Each row is a point on a landscape with many peaks, with its height.
From any point a climber steps to the highest of the 2 points nearest to it. It stops when none of these is higher. Distance is the straight distance between rows; heights are no part of it.
K_708: 142 145 122 123 147 102 160 110 122 128 117 173 162 139 120 136 126 123 138 182 131 153 156  93 140 114 118 156  84 139 127 157 114 184 132 128 122 129  98 125 106 155 159 142 118 108 150 122  95 141 116 111 125 148 127 142 139 109 136 124 147 141 136  height 223
K_20: 101 124 127 122 139 131 110 139 161 154 104 139  94 127 165 112 175 114 117 111 168 109  89 114 120 118 151 141 121 149 144  97 117 134 120 187 130 130 167 134 134 116 165 148 156 157 124 119 113 107 148 115 140 118 146 120 119 105 138 130 127 160 124  height 383
K_2: 163 146 127 108 153 132 160 144 114 140 163 120 194 125  85 166 146 145 126 144 123 140 192  95 154 103 113 157 115 107 108 141 133 146 163 117 161 111  75 126 120 150 119  94 115 114 164 186 145 116 109 130 123 129 120 128 126 153 100 158 135 118 121  height 153
K_186: 150 122 128 107 166 115 143 146  98 126 145 152 171 108 121 126 122 103 129 187 102 177 157 103 158 126 120 140 107 112 140 172 123 162 132 127  92 149 108 132 114 164 110 114 120 102 159 134  94 117 114 108 149 155 133 143 129 115 129 158 136 124 129  height 241
K_372: 144 121 141  94 174 111 109 142  74 141 140 130 125  93  99 111 149 139 118 169 103 167 184 108 173 138 144 121 112 145 133 188 109 150 126 107  79 152 114 156 110 136 127 101 124 111 157 119 106 107 111 119 150 152 108 153 139 139 124 150 140 116 130  height 258
K_416: 157  93 128 145 141 118  99 139 115 127 115 134 107 112 139 120 120 104 129 156  73 152 109 169 174 135 150  98 162 124 134 166 155  94 130 120  73 148 127 148 133 131  76  98 111 101 115  91 103 116  95 136 122 138 126 137 149 137 144 133 113 124 159  height 588
K_318:  91 133 144  92 115 130  95 111  93 158 122 118 150 123 112 127 141 140 136 113 155 122 150 111 117 121 156 109 130 118 112  89 108 143 137 118 178 120 170 130 123 129 171 134 148 139 133 133 136 102 137 131 113 106 140 124 144 146 109 154 130 140  93  height 217
K_37: 102  95 170 174 112 107 123 141 132 146 118 106  57 109 140 112 116 111 157 107 140 133 112 159 153 119 114  85 167 107 146 109 137 114 102 154 151 134 159 126  90  93 128 133 110 146 117 119 152 124 119 146 101 100 159 137 106  84 105 127 132 124 137  height 454
K_257: 148 128 119 125 131 139 129 138  96  81 146 117 156  96 128 160 102 133 152 118  85 134 125 134 114 136 124 102 126 120 130 131 140 104 153 129 140 129 115 141 158 169 101 128 129 101 132 121 140 120 101 123 133 119 134 121 108 151 132 124 113 140 129  height 549
K_983: 158 156 124 128 159 114 103 133  88 126 119 149 137 133  86 144 134 131 138 169  92 155 179 109 157 125 162 134 100 159 105 174 121 142 132 100 107 147 108 162 122 137 159 121 114 102 152 121 106 131 107 122 145 158  98 145 153 169 132 129 159 139 129  height 277
K_692: 109 182 128 111 111 122  98 102 146 142 106 146 138 142 123 119 158 150 160 105 161 126  98  96 127 112 144 149 104 147  91  86 121 157 128 127 130 113 146 150 136 129 192 167 135 119 114 125 100 124 169 119 118 111 111 117 144 140 135 151 144 164 132  height 384
K_41:  79 101 134 148 155 103 107 167 154 138 129 128 109 116 132 130 142 114 132 142 109 148 146 139 194 130 129 131 124 104 145 122 124 156 123 127 161 110 111 122  97 134 120 155 107 159 135 142 138 126  87 152 134 135 129 132 115 114 126 139 121 150 162  height 382
K_934: 135 122 143 158 116 123 119 100 126 128 118 139  93 142 138 108 114 116 142 138 122 137  97 144 136 127 134 114 155 108 125 148 149 139 119 123 103 130 154 139 102 106 114 106 126 109 115 100 121 140 124 143 124 119 141 147 124 125 122 134 147 103 127  height 706
K_413: 204 110 114 130 128 140 149 115 142  89 140 121  89 102 132 116 135 114 108 117 144 113 100 152 118 131 138 131 142 141 128 164 120 127 109 156  89 172 148 136 118 120  89  89 139  87 107 108 113 137 130 121 134 116  90 146 102 121 117 137 111 100 128  height 453
K_616: 104 147 132 116 115 129 123 100 101 128 126 107 145 127 112 114 112 147 139 133 108 140 135 129  97 117 130 103 132 162 100 142 105 126 144  73  78 141 132 133 153 126 145 157 136 127 111  93 107 135 163 133 136 170  69 154 135 136 141 134 108 117 128  height 286
K_169: 178 115 133 116 128 115 154 124 103 120 121 124 132  81 124 101 115 149 166 121 123 164 125 135 151 127 113 111 146 129 123 141 160 131 100 136  63 173 105 168 131 135  93 102  90  82 106 133 116 100 134 112  97  79 149 110 128 102 130 145 138 114 134  height 641
K_881: 114 113 155 140 135 135 110 116 104 158 146 127 103 148 122  97 113 112 140 142 100 160 126 133 158 130 112 112 160 125 145 174 157 123 116 101  96 137 107 141  94 109 107 101 101 116 134 130 129 148 121 136 112 130 153 144 149 116 124 156 154 106 143  height 626
K_746: 131 182 116 140 127 152 104 166 132 134 123 132 193 175  87 171 127 137 103 136 107 132 151 108 110 124 151 146 112 140  85 110 137 107 161 106 147  97 106 104 169 120 148 131 138 134 158 156 129 128 141 130 165 178 112 125 145 196 132 123 154 139 113  height 82
K_63: 114 149 139 137 131 111  91 134 143 121  97 135 108 115 142 112 158 128 172 113 147 149  72 114 154 105 137 131 124 128 113  97 116 163 126 140 106 113 163 154 134 128 173 169 133 125 132 100  93 116 160 128 149 127 102 140 110 140 130 148 139 157 139  height 419
K_344: 158 168 123 151 134 142 152 138 135 104 151 140 121 128 119 149 122 153 146 124 129 141 119 108 127 130 122 146 121 102 107 136 167 159 121 121 156 104  91 146 111 126 129 101 110 104 138 134 149 143  99 121 117  90 149  98 109 153 115 129 169 123 124  height 162
K_994: 137 136 110 119 128 146 130 116 112 103 136 130 136 128 123 154 124 152 129 106 118 106 115 124  87 128 128 113 118 163 138 137 129 111 145 125 147 113 102 133 149 150 135 146 129 117 130 108 146 135 104 115 121 110 130 117 129 138 146 103 119 149 134  height 518
K_375:  95 158 145 120 121 123 108 118  93 130 123 135 143 137 124 136 118 124 149 143 144 146 125 109 119 129 139 114 108  94  99 110 117 174 147 105 168 107 183 137 122 130 170 144 152 121 139 113 116 128 138 128 144 134 141 117 129 161 104 153 151 151  92  height 201
K_883:  98  73 161 128 120 122 127 187 122 156 157  99 107 109 136 108 106  71 123 134 109 161 126 158 186 150  96 104 168 108 141 149 112  95 105 129 135 167 121 112  99 134  56 117 119 143 120 187 133 151 138 137 110 128 139 141 117  74 103 159  81 135 165  height 619
K_349: 165  98 141  90 140 150 143 120  68  94 169 126 154  96 119 132 101 115 130 142  89 153 136 135 116 129  97  96 137 120 144 172 152 110 131 117  94 160 128 136 130 167  62  87 139  79 124 118 111 133 119 100 121 132 146 154 114 117 119 155 103 107 140  height 674
K_896:  91 101 121 139 150 105 111 118 136 112  98 124 104 121 124  82 110 123 129 161 113 162 137 144 131 130 121 133 104 166 136 148  88 137 115 132  34 168 144 101 138 125 133 136 119 134 126 109 102 114 137 139 161 192  94 160 119 119 143 131 142 127 142  height 271
K_874: 158 126 130  88 141 131 147 128  83  76 148 129 194  85 129 155  99 130 135 137  96 137 155 132 109 152 112 122 112  92 135 120 142 127 135 125 137 142 136 130 145 183  68  90 143  98 125 135 126 122 112 106 136 123 151 131 105 131 119 135 108 107 118  height 608
K_557: 131 159 114 120 111 147 133 122 130 126 145 125 156 156 113 138 141 142 111 118 144 109 125 105  85 121 128 141 107 135 108 121 104 143 146 117 147 103 126  98 128 116 150 153 155 143 144 134 136 139 164 127 156 145  98 148 121 148 135 129 130 137 109  height 107
K_593: 139 104 114 157 153 108 172 157 166 129 159 132 111 110 139 165 166 127 122 117 159  95 148 108 167 107 101 162 123 118 148 111 123 132 144 147 222 105  97 139 108 134 161 154 105 157 157 166 153 131 112 122 115 115 128  86 121 103 113 104 121 145 161  height 93
K_55: 129 178 126 137 127 139 144 140 143 124 109 160 116 153 130 147 132 153 109 131 173 123 102 109 103 140 129 157 106 103 123 111 159 149  97 133 138  96 119 122 132 117 151 111 132 124 138 125 145 141 102 102 120  96 180  71 114 151 129  95 175 130 113  height 143
K_838: 207 114 117 143 120 145 140 122 135 101 150 127 104 110 118 109 131 114 130 119 113 146  82 138 148 126 112 127 147 129 114 171 153 118 112 146  70 153 107 141 118 119  76  84 104  68 117 118 110 141 128 120 120 119 121 139 113 131 127 151 135 114 147  height 501
K_649: 123 132 108 121 130 146 149 148 142 109 134 142 161 140 141 161 124 129 106 119 142  97 125 101 105 133 111 154  93 112 144 107 135 122 139 165 181  86 120 113 152 151 144 133 146 139 154 153 148 131 107 112 138 127 173  72 116 149 125  99 136 151 121  height 117
K_662:  99 177 116 150 102 125 144  92 133 123 125 139 136 164 132 137 113 155 153 116 136 140  99 116 100 115 103 117  99 163 107 122 121 129 144  97 128 103  95 116 146 120 164 183 110 128 124 101 118 172 146 131 120 137 110 115 134 115 152 111 135 140 150  height 324
K_23:  99  88 132 133 137  92 122 152 145 118 107 118  91  95 144 114 139 104 151 123 153 135 131 126 157 143 152 126 122 141 148  98  79 152 113 161 156 159 174 133 113 135 144 168 131 160 130 138 114 122 129 131 140 129 115 135 111 103 117 139 103 157 130  height 309
K_627: 102 102 112 136 143  99 127 126 152 121 104 129 116 129 147 109 122  98 129 159 122 131 136 127 148 145 142 148  98 145 149 124  91 150 122 151 109 155 146 116 121 140 133 156 130 150 131 128 106 125 123 128 155 161 115 143 129 112 140 123 117 136 121  height 288
K_203:  71 127 141 107 121 138 121 111 116 150 116 149 114 162 143 116 127 132  98 135 159  92 138 107  82 124 123 117 106 155 157 127  86 125 136 139 165  97 156 100 130 116 180 150 167 162 149 100 129 143 133 129 130 143 146 131 132 116 133 107 136 141 112  height 340
K_652: 137 113 128 147 118 125 115 143 158 141 120 114  66 129 153 125 137  97 125 103 143 100  99 147 149 150 151 127 140 113 142 106 140 115 123 159 154 143 167 158 114 109 115 135 129 137 106 129 134 125 117 130 125 100 146 110 128 133 123 122 131 123 114  height 341
K_140: 145 123 120  84 136 131 150 106 119 104 117 140 153 119 147 129 110 134  94 139 140 107 135 133  77 145 128 133 119 122 153 133 123 126 111 135 114 139 154 118 138 147 102  99 153 119 110 109 125 122 128 108 133 123 137 137 123 105 134 105 104  96 105  height 589
K_731: 107  85 157 152 103 141 142 135 116 136 145 102 114 120 141 103  95 106 156 116  98 152 110 157 148 123  91  81 174 108 135 146 141  95 115 128 133 141 109 117 113 119  84 118 112 128 108 144 147 148 139 146  90 112 156 151 118  84 119 139 103 131 146  height 556
K_311: 153 118 107 143 161 123 154 164 163 124 149 121 119 117 138 161 155 116 109 118 149  90 140 103 142 128 111 170  99 125 152 125 125 128 147 166 179 108 100 114 140 144 164 154 141 156 171 161 155 111 112 114 155 127 139  99 110 145 125 104 139 147 130  height 105
K_67: 176 125 137 129 130 140 150 138 111 114 146 112 124  90 129 122 110 135 131 119 121 142 121 135 133 147 115 112 148  94 121 152 166 123 112 135 101 142 114 150 121 130  78  77 110  85 115 138 142 115 116 120 117  89 162 110 107 125 117 127 137 100 118  height 566
K_332: 131 151 117 109 150 117 140 151 125 140 122 138 200 130 108 169 128 138 118 161 101 141 176 112 138 110 131 146 116 113 125 129 134 120 154 122 138 110  84 116 154 156 128 116 119 137 150 156 136 106  95 133 127 142 125 130 139 142 134 119 125 130 124  height 171
K_663:  92 122 136 118 153 113 107 121 126 161 110 136  88 154 122 119 139 117  95 151 144 104 159 122 134 147 155 135 105 149 160 138  98 149 134 125 163 115 153 118 100 115 173 149 144 155 148 108 126 129  93 133 142 141 131 140 150 137 129 120 152 135 115  height 322
K_956:  93 175 111 133 105 133 127 111 149 123 126 139 161 157 144 140 128 136 146 103 143 133  89 100 123 114 123 135  98 126  85  93 131 146 155 104 172  84 128 128 151 132 174 175 118 126 121 124 100 155 153 137 126 129 120  91 146 140 139 145 133 172 147  height 353
K_391: 159 137 110  84 107 122 138 111 108  95 153 101 183  99 116 129 132 148 129 119 118 138 144 123 108 132 152 132 123 129 102 122 110 144 128 115 114 148 145 133 138 141  98 108 153 112 106 139 112 109 159 121 141 139  85 157 122 134 118 148  85 113  97  height 491
K_840:  98 129 122 100 132 140 105 111 148 144  99 126 116 125 168  94 147 131 119 115 149 117  96 139  90 129 157 119 125 171 137 108 117 104 124 165  90 158 159 132 170 123 149 134 158 139 101 106 108 103 162 122 132 122 133 117 140 111 148 127 119 143 114  height 410
K_207: 148 128 121 131 143 119 143 149 152 131 117 137 135 115 155 148 124 124 112 136 125 119 112 146 142 128 125 131 147  90 140 131 166 119 123 143 130 109 113 142 134 140  93 113 115 121 117 123 142 110  94 125 120  90 158 101 122 119 136 104 122 118 133  height 497
K_103: 126  97 129 131 141 121 136 106 113 113 119 139 100 116 145 132 117 134 133 124 126 111 109 146 112 113 118  93 144 157 162 150 124 118 131 134 133 119 125 130 122 140 127 143 123 121 126  79 129 132  96 124 108 104 136 139 120  97 140 108 106 140 147  height 568
K_729: 131 115 125 110 134 143 142 152 119 129 150 133 136 137 136 171 140 133  84 101 138  68 152 129 100 118  97 142 123 112 166 119 111  99 143 145 194  86 113 106 109 121 117 135 149 175 153 143 180 139 125 130 133 109 143 127 113 107 123  92 109 125 137  height 442
K_930: 147 114 128 144 121 125 152  89 110 124 105 132 128 109 124 100  98 144 154 126 128 156 109 149  97 126  99 109 150 137 121 146 154 106 103 127  43 164 118 123 147 117 115 107 104  98 102 118 133 116 138 116 104 124 152 122 134 105 142 112 144 116 132  height 562
K_361: 169 137  99 119 122 126 145 139 139 129 151 105 183 143  82 159 154 135 108 108 147 110 180  94 150 112 136 175 106 131  99 120 116 151 154 122 169 121 103  99 107 129 138 115 127 139 152 191 143 109 145 125 143 143  89 152 141 172 116 147 124 124 109  height 134
K_624: 151  67 147 112 160 120 119 137 103 154 143 119  97  94 131  97 117  97 108 150 110 146 125 175 174 140  98  92 167 131 167 185 142  88 115 119  73 157 124 130 130 132  73  93 102  94 125 118 108 111 106 123 119 130 145 133 149  98 128 156 111 131 162  height 655
K_379: 105 164 125 148 134 140 130 120  97 130 127 120 125 138 110 145  99 144 131 121 119 145 114 125  76 116 102  90 109 166 104 151 118 103 152  77  87 127 105 115 166 117 162 176 114 128 136  89 126 153 149 126 146 165  91 131 120 137 151 109 132 130 143  height 303
K_72:  69 144 154 109  98 126  90 100 122 157 113 111 126 137 132  91 129 127 144 126 141 121 133 120 110 130 163 113 136 130 108  87 100 136 125 106 118 145 177 139 141 118 168 150 161 149 110 121 110 116 168 140 129 139 110 134 139 136 124 152 125 116  97  height 237
K_157: 139 143 103 133  82 150 121 109 167 114 138 108 115 156 119 127 134 135 134  80 124  90 117 126 121 157 164 155 125 157 113  88 138 121 118 125 161 134 118 146 117 117 122 137 115 132  94 155 135 154 139 130 104 109 116 110 148 147 134 126 117 129 120  height 41
K_907: 106 156 126  87 130 110 152 131 107 142 100 141 209 135 124 150 133 161 119 142 147 145 164  94 111  96 105 141  93 110 110  98 106 137 150 116 151  91 117  99 152 150 155 136 125 146 151 151 132 102 133 127 112 131 127 130 138 127 139 101 128 151 111  height 188
K_704: 118 131 154 130 128 155 130 129 113 167 139 119 150 154 114 119 118 131 127 137 102 153 146 132 126 129  91 118 152 127 142 161 166 105 114 108  90 134  67 128 117 110 101 106 101 134 135 150 159 143 136 125 112 133 163 128 142 115 126 122 136  97 125  height 570
K_484: 155  78 133 124 120 140 164 109 120 107 151 148 124 129 137 108  87  80 124 156 112 137 110 144 131 125 107 105 152 123 148 174 135 124 118 130 121 156 133 127 104 148  73 102 120  86 113 118  98 161 117 113 104 127 147 145 124  90 123 161 104 118 142  height 607
K_473: 151 153 121 129 142 145 160 143 135 126 127 151 137 150 123 161 122 145  91 139 152 104 141 116  93 150 107 148  93 123 149 138 147 117 121 148 138 103  92 105 136 126 130 117 134 134 153 135 162 141  99 105 144 119 174  86 112 143 132  74 155 110 112  height 129
K_542: 166 132  87 120 108 158 145 147 153 103 158 113 163 139 105 161 148 126  98  86 160  91 137  94 104 133 140 177 107 127 106 103 111 145 137 140 178 116 126  96 120 131 138 125 154 143 144 184 144 125 166 116 155 140 107 126 124 160 119 139 116 142 110  height 119
K_208: 127 107 117 151 127 109 151 153 164 108 122 143 135 118 167 148 124 110 144 130 132 124  98 123 151 118 129 134 125  88 137  90 156 145 131 159 185 103 135 143 130 151 122 149 122 131 131 135 125 122 106 118 111 111 159  83 112 127 127 117 118 156 137  height 440
K_544: 147 130  99 119 114 151 138 156 165 153 147 142 117 160 128 166 154 130  59 106 152  63 140 145 124 138 141 169 150 105 146 118 135 103 124 124 190  97 116 119 100 100 103 125 142 171 118 142 163 156 136 134 131 109 117 106 144 116 129 105 112 107 137  height 407
K_990:  95 103 156 155 142 107 117 149 130 153 131 113  67 109 131 126 132 120 152 121 129 138 145 153 180 139 130 102 141 113 156 112 138 143 125 131 185 116 140 147  84 116 130 148  97 151 131 119 145 130  93 138 115 103 152 117 123 109 113 141 134 132 135  height 416
K_144: 162 150  89 114 133 143 107 146 149 120 135 134 178 150 113 149 158 120  97 125 123 116 123 102 113 128 155 171 103 161 106 128 113 129 159 132 136 110 114  99 158 142 158 132 155 133 151 135 109 106 147 112 172 167  89 149 150 183 149 141 125 157 123  height 94
K_989:  86 115 161 172  88 140 118 114 123 144 125 101  88 137 140 102  97 130 163 101 125 132 112 156 118 124  99  84 171  97 129 119 145 100 113 122 123 130 131 114 120  88 132 128 127 148 108 121 164 140 146 160 107 115 156 139 120 109 115 112 128 108 122  height 499
K_572: 130 179 131 144 118 136 124 105 101 118 150 135 130 156 109 145 123 143 147 134 124 149 140 108 119 129 135 138 108 110  98 140 145 167 136 101 167 106 128 135 100 115 156 121 135 114 142 120 140 156 125 141 136 121 127 130 134 164 105 140 170 125 105  height 183
K_714: 103 143 133 125 161 124 116 128  79 122 108 129 117 108 129 132 109 154 133 125 134 145 115 128  77 111 107  89 117 157 134 151 102 108 133 110  82 129 138 115 166 133 165 152 132 126 144  85 134 111 131 119 146 137 119 139 114 121 149  98 139 144 133  height 289
K_327: 160  93 164 167 106 127 104  76 113 139 127 131  63 123 115  55 130 116 159 115 112 132  96 159 136 121 105 102 177 132 114 148 148  79 107 134  40 145 151 124 137  77 111  79 116 104 115 121 124 132 139 157  86 158 119 160 132 119 112 153 161 120 161  height 230
K_778: 139 124 122 126 105 174 133 127 159 106 117 145 134 161 144 129 111 106  70 141 134 107  94 154  76 148 139 143 143  90 128 126 130 131 107 132 118 113 167 103 126 112  86  88 169 128 116 107 123 158 149 136 152 143 129 127 111 138 126 113 114  92 102  height 715
K_114: 102 141 145 136 116 126 111 101  89 120 136 119 112 114 114 110 123 159 175 122 111 159 122 128 134 101 123  88 148 149 111 147 112 146 137  84 115 123 123 147 121 122 152 151 120 117 124  85 117 144 138 152 118 125  86 159 122 120 126 152 125 134 144  height 265
K_755: 162 141 116 105 110 135 124 113 136 106 139 119 123 116 136 114 151 137 112 113 151 107 105 123  90 118 160 140 137 144 114 130 101 142 113 139 104 149 156 134 136 121 122 114 171 120 114 115 115 118 164 127 141 119  75 155 106 127 125 141 105 112 108  height 445
K_131: 139 124 137 127 142 125 120 107  95 132 130 110  89 106 114 113 134 158 132 118 145 121 125 132  94 112 121 105 139 167 144 157 115 113 116 137  71 157 118 116 134 110 151 130 140 127 138  98 158 106 132 121 135 112 116 147 107 121 132 112 140 109 118  height 272
K_139: 127 131 150 156  92 150 109 108 145 119 110 130  98 167 148 103 112 105 111 137 133 123  85 159 100 141 138 122 153  84 108 122 145 129 113 122  92 128 188 122 124  90 108  86 161 117 107 106 117 146 149 149 139 140 137 131 119 153 114 127 147  85 105  height 817
K_295: 120 171 132 135  99 158 119 117 134 127 124 118 189 176  86 143 120 140 114 137  99 133 158 118  91 153 140 137 116 158  83  95 139 126 139  84 128 117 113 112 146 107 128 142 122 127 118 134 127 149 168 125 151 183 113 128 157 175 122 114 136 102  98  height 70
K_412: 131 126 109 139 115 143 119 164 168 157 141 127  74 157 141 148 159  91  84 106 155  73 126 135 145 150 154 177 144  92 138  97 140 109 131 139 186 131 166 147 101  94 115 132 145 166 111 157 153 145 141 133 144 120 125 101 141 129 115 116 126 114 124  height 374
K_455: 144  78 154 129 144 112 147 157 132 159 144 124  92 104 143 104 120  69  99 142 141 133 110 165 172 128  88 112 178 115 157 170 115  92 107 146 109 160 142 118 108 121  70  97 110 112 121 155 112 127 133 131 121 120 139 152 127  54 107 155 103 131 167  height 681
K_461: 125  90 136 130 135 139 151  91 113 114 131 161 115 142 142 120  89 106 106 155 126 109 120 150  99 118  97 104 154 129 162 180 133 114 126 121 122 123 136 107 108 136 105 101 134 115 124  85 126 163 105 126 116 139 155 151 124  90 127 122 113 106 141  height 621
K_309: 104 128 127 137 100 132 110  96 152 133  88 121 104 147 155 103 116 137 152 107 128 117  89 146 100 140 138 113 136 164 129  98 137 105 117 134  86 150 138 143 157 122 136 150 119 127  88 111 119 127 144 125 102 120 138 107 147 124 156 102 123 130 128  height 447
K_531:  67 132 154 132 128 119  87 113 140 138  93 117 105 154 143  80 122 121 120 155 118 132 132 139 111 134 146 125 125 149 122 118  91 133 129  99  60 139 172 114 144 110 150 139 152 156 117 107 101 120 158 145 155 185  91 155 135 143 142 127 137 106 122  height 255
K_567: 113 112 131 131 134 118  97 137 107 135 110 132 133 114 130 127 126 138 156 143  71 163 128 156 167 116 155  91 164 135 129 144 146 112 128  90  95 129 102 159 140 140 104 130 107 125 108  97 109 116  98 142 104 122 115 151 153 124 154 128 101 136 162  height 527
K_656: 106 147 148 125 140 135 130 148 105 161 125 103 149 125 119 138 138 158 132 131 118 137 166 128 124 119 102 119 132 115 138 136 142 115 123 126 107 117  78 118 133 114 130 128 122 162 143 151 181 108 127 142 124 112 149 129 120 120 128  92 136 116 114  height 519
K_799:  65  98 131  94 151 100  89 159 117 126 114 106 129  88 136 107 142 142 137 112 136 149 148 131 136 147 147 108 105 148 143  99  78 138 128 140 143 132 158 111 149 147 149 161 141 163 132 134 126  88 124 134 148 131 120 136 119 126 135 144 112 177 120  height 331
K_209:  98 160 132 124 120 100 155 106 118 143  94 161 166 154 135 137 129 155 138 157 155 149 142  97 120 103 111 137  85 132 119 112 113 170 130 123 153  96 120 117 130 136 180 162 120 134 144 125 112 140 127 126 106 135 140 113 137 107 137  89 149 152 131  height 204
K_45: 146 105 150 149 124 127 121 105 109 140 139 101  79 107 112  81 138 128 144 114 133 132 121 139 139 114 109 110 158 148 131 157 121 104 103 147  47 175 127 122 117  90 120 106 123 123 130 136 141 121 153 145 125 132 119 155 103 102 114 140 143 101 134  height 252
K_529:  67  97 130 135 159  93  95 185 140 114 111 123 136  92 139 132 129 128 145 141 115 169 134 138 160 135 133 111 110 111 140  99 106 149 128 138 143 110 130 114 147 162 129 169 126 156 142 133 129  95  93 144 147 136 132 118 103 132 137 132 117 177 153  height 354
K_736: 154 142 107 158 128 133 140 143 162 126 164 106 139 129  97 157 133 128 153 119 102 111 158 111 170 133 132 160 119 130 121 122 148 125 156 138 167 121  70 145 131 138 133 135 103 128 147 175 149 134 102 136 133 129 117 106 127 167 114 146 138 124 129  height 60
K_644: 145 120 123  84 136 121 137 103 101 114 131 110 154 108 128 109 118 146 120 144 109 137 165 139  91 140 147 126 123 152 137 148 129 120 118 115  80 175 145 129 145 134 109  99 149 123 108 111 120 102 151 106 134 153 107 148 142 129 126 120 107  87  93  height 540
K_174: 148 123 129 147  91 134 144  82 145 107 104 122 104 119 139  94 109 141 144 105 147 126  82 162  89 116 120 109 156 146 112 119 128 110 100 133  58 164 143 121 152 117 114 117 125 100  82 106 118 128 153 132  94 115 104 134 115 104 140 121 119 111 135  height 504
K_182: 146 138 109 135 114 121 138 127 166 134 142 124  97 125 130 139 142 146 141  89 143  91 135 129 162 139 144 147 136 128 127  94 150 130 129 126 196 116 114 171 113 126 123 133  89 128 106 144 141 138 102 126  94  76 130  90 149 128 130 129 130 126 135  height 26
K_869: 162 101  99 142 141 117 166 150 170 115 172 119 153  99 113 173 143 117 140 117 127 100 167 116 182 115 114 163 131 114 129 115 116 126 165 136 207 121  85 134 124 165 136 138  99 132 153 182 140 125 102 128 117 116 113  99 130 135 114 153 102 135 152  height 77
K_9: 108 123 140 139 129  96  88 141 123 132  87 136 121 114 143 113 132 130 178 134  97 164 107 149 186 130 165 111 144 117 119 101 141 141 125 114  91 125 150 163 134 140 113 144 114 129 113 110  98 108 122 144 120 121 115 143 135 138 144 135 124 139 146  height 472
K_737: 117 128 120  70 123 153 123 135 138 126 113 143 165 133 160 123 131 121  74 131 145 103 118 131  82 149 145 145 124  96 139 106 120 117 112 146 141 119 181 112 146 130 106  94 173 147 115 122 126 117 155 122 144 129 145 121 129 129 133 122 102 114  89  height 643
K_481: 173 106 132 172 130 107 147 131 166 127 119 135  53 110 145 115 137  95 145 113 162 113  95 144 165 136 109 137 140 113 137 120 135 122 113 175 118 156 156 147  99 104 112 121  92 110 114 131 121 130 124 124 122  99 144 123 117  96 116 124 146 115 141  height 311
K_849: 158 149  98 132 123 135 151 131 164 121 153 111 131 134  96 162 135 159 126  85 152  90 155 117 156 132 140 170 123 127 108 102 149 134 143 115 203 101  88 141 124 135 143 106 101 115 133 179 154 134  97 125 103  86 120  79 147 175 113 146 141 133 129  height 42
K_792: 121 152 109 149  95 141 121 106 162 123 140 121 163 183 102 140 135 130 135 120  91 114 144 124 132 135 147 157 118 162 108  93 139 124 141 113 146 121  95 116 116 122 121 156 113 143 112 153 127 159 145 140 129 165 103 143 155 148 133 126 119 115 123  height 58
K_946: 123 136 132  98 121 143 135 150 117 142 136 101 150 120 132 146 140 157 106 103 140  99 151 130  91 123 109 126 139 103 143 108 131 101 112 144 140 121 113 109 137 114 114 125 148 173 128 153 186 104 153 136 126  95 139 127 111 110 126  94 106 108 101  height 476
K_553: 117 138  97 147  97 129 129 121 162 107 124 140 161 149 148 144 113 113 148 129 107 131  95 120 139 127 142 141 117 114 112  94 134 142 147 128 166 108 125 131 146 155 128 162 123 126 119 130 107 143 123 135 125 142 125 106 136 141 145 134 113 154 137  height 390
K_696: 123 158 129 134 163 105 101 127 126 152 106 161 118 165 116 138 150 124 112 167 118 138 151 117 162 127 165 154 107 136 129 151 134 157 136 103 145 107 126 135 104 125 163 133 129 135 150 109 109 139  92 139 143 144 113 154 162 156 135 120 169 134 137  height 300
K_360:  90 148 134  97 132 135 119 124 126 161 108 161 134 148 137 125 157 132 101 135 177 110 123  93 101 122 138 137 100 132 130 108 124 145 130 162 163 101 162 119 131 120 188 140 160 143 139 114 118 118 134 109 130 125 175 105 137 130 130 121 150 160 109  height 358

For each start below, name the point where the climber stops.
K_792 | K_169
K_729 | K_139
K_649 | K_455
K_755 | K_139
K_531 | K_455
K_692 | K_455

Call two points neighbours if one is among the 2 nearest of the other. Go from one point of each pair to the other, from neighbour to neighbour, staying as high as possible. Name the lowest point that can't be avoided.
K_349 and K_461 | K_484
K_455 and K_169 | K_956
K_139 and K_169 | K_755

Write out the way that a climber takes from each point below.
K_544 | K_729, K_946, K_656, K_704, K_881, K_934, K_139
K_2 | K_332, K_907, K_209, K_708, K_186, K_372, K_983, K_696, K_663, K_203, K_360, K_20, K_840, K_309, K_174, K_930, K_169
K_849 | K_736, K_869, K_593, K_311, K_649, K_473, K_55, K_344, K_572, K_375, K_318, K_72, K_531, K_896, K_627, K_23, K_799, K_529, K_41, K_990, K_37, K_989, K_731, K_883, K_455
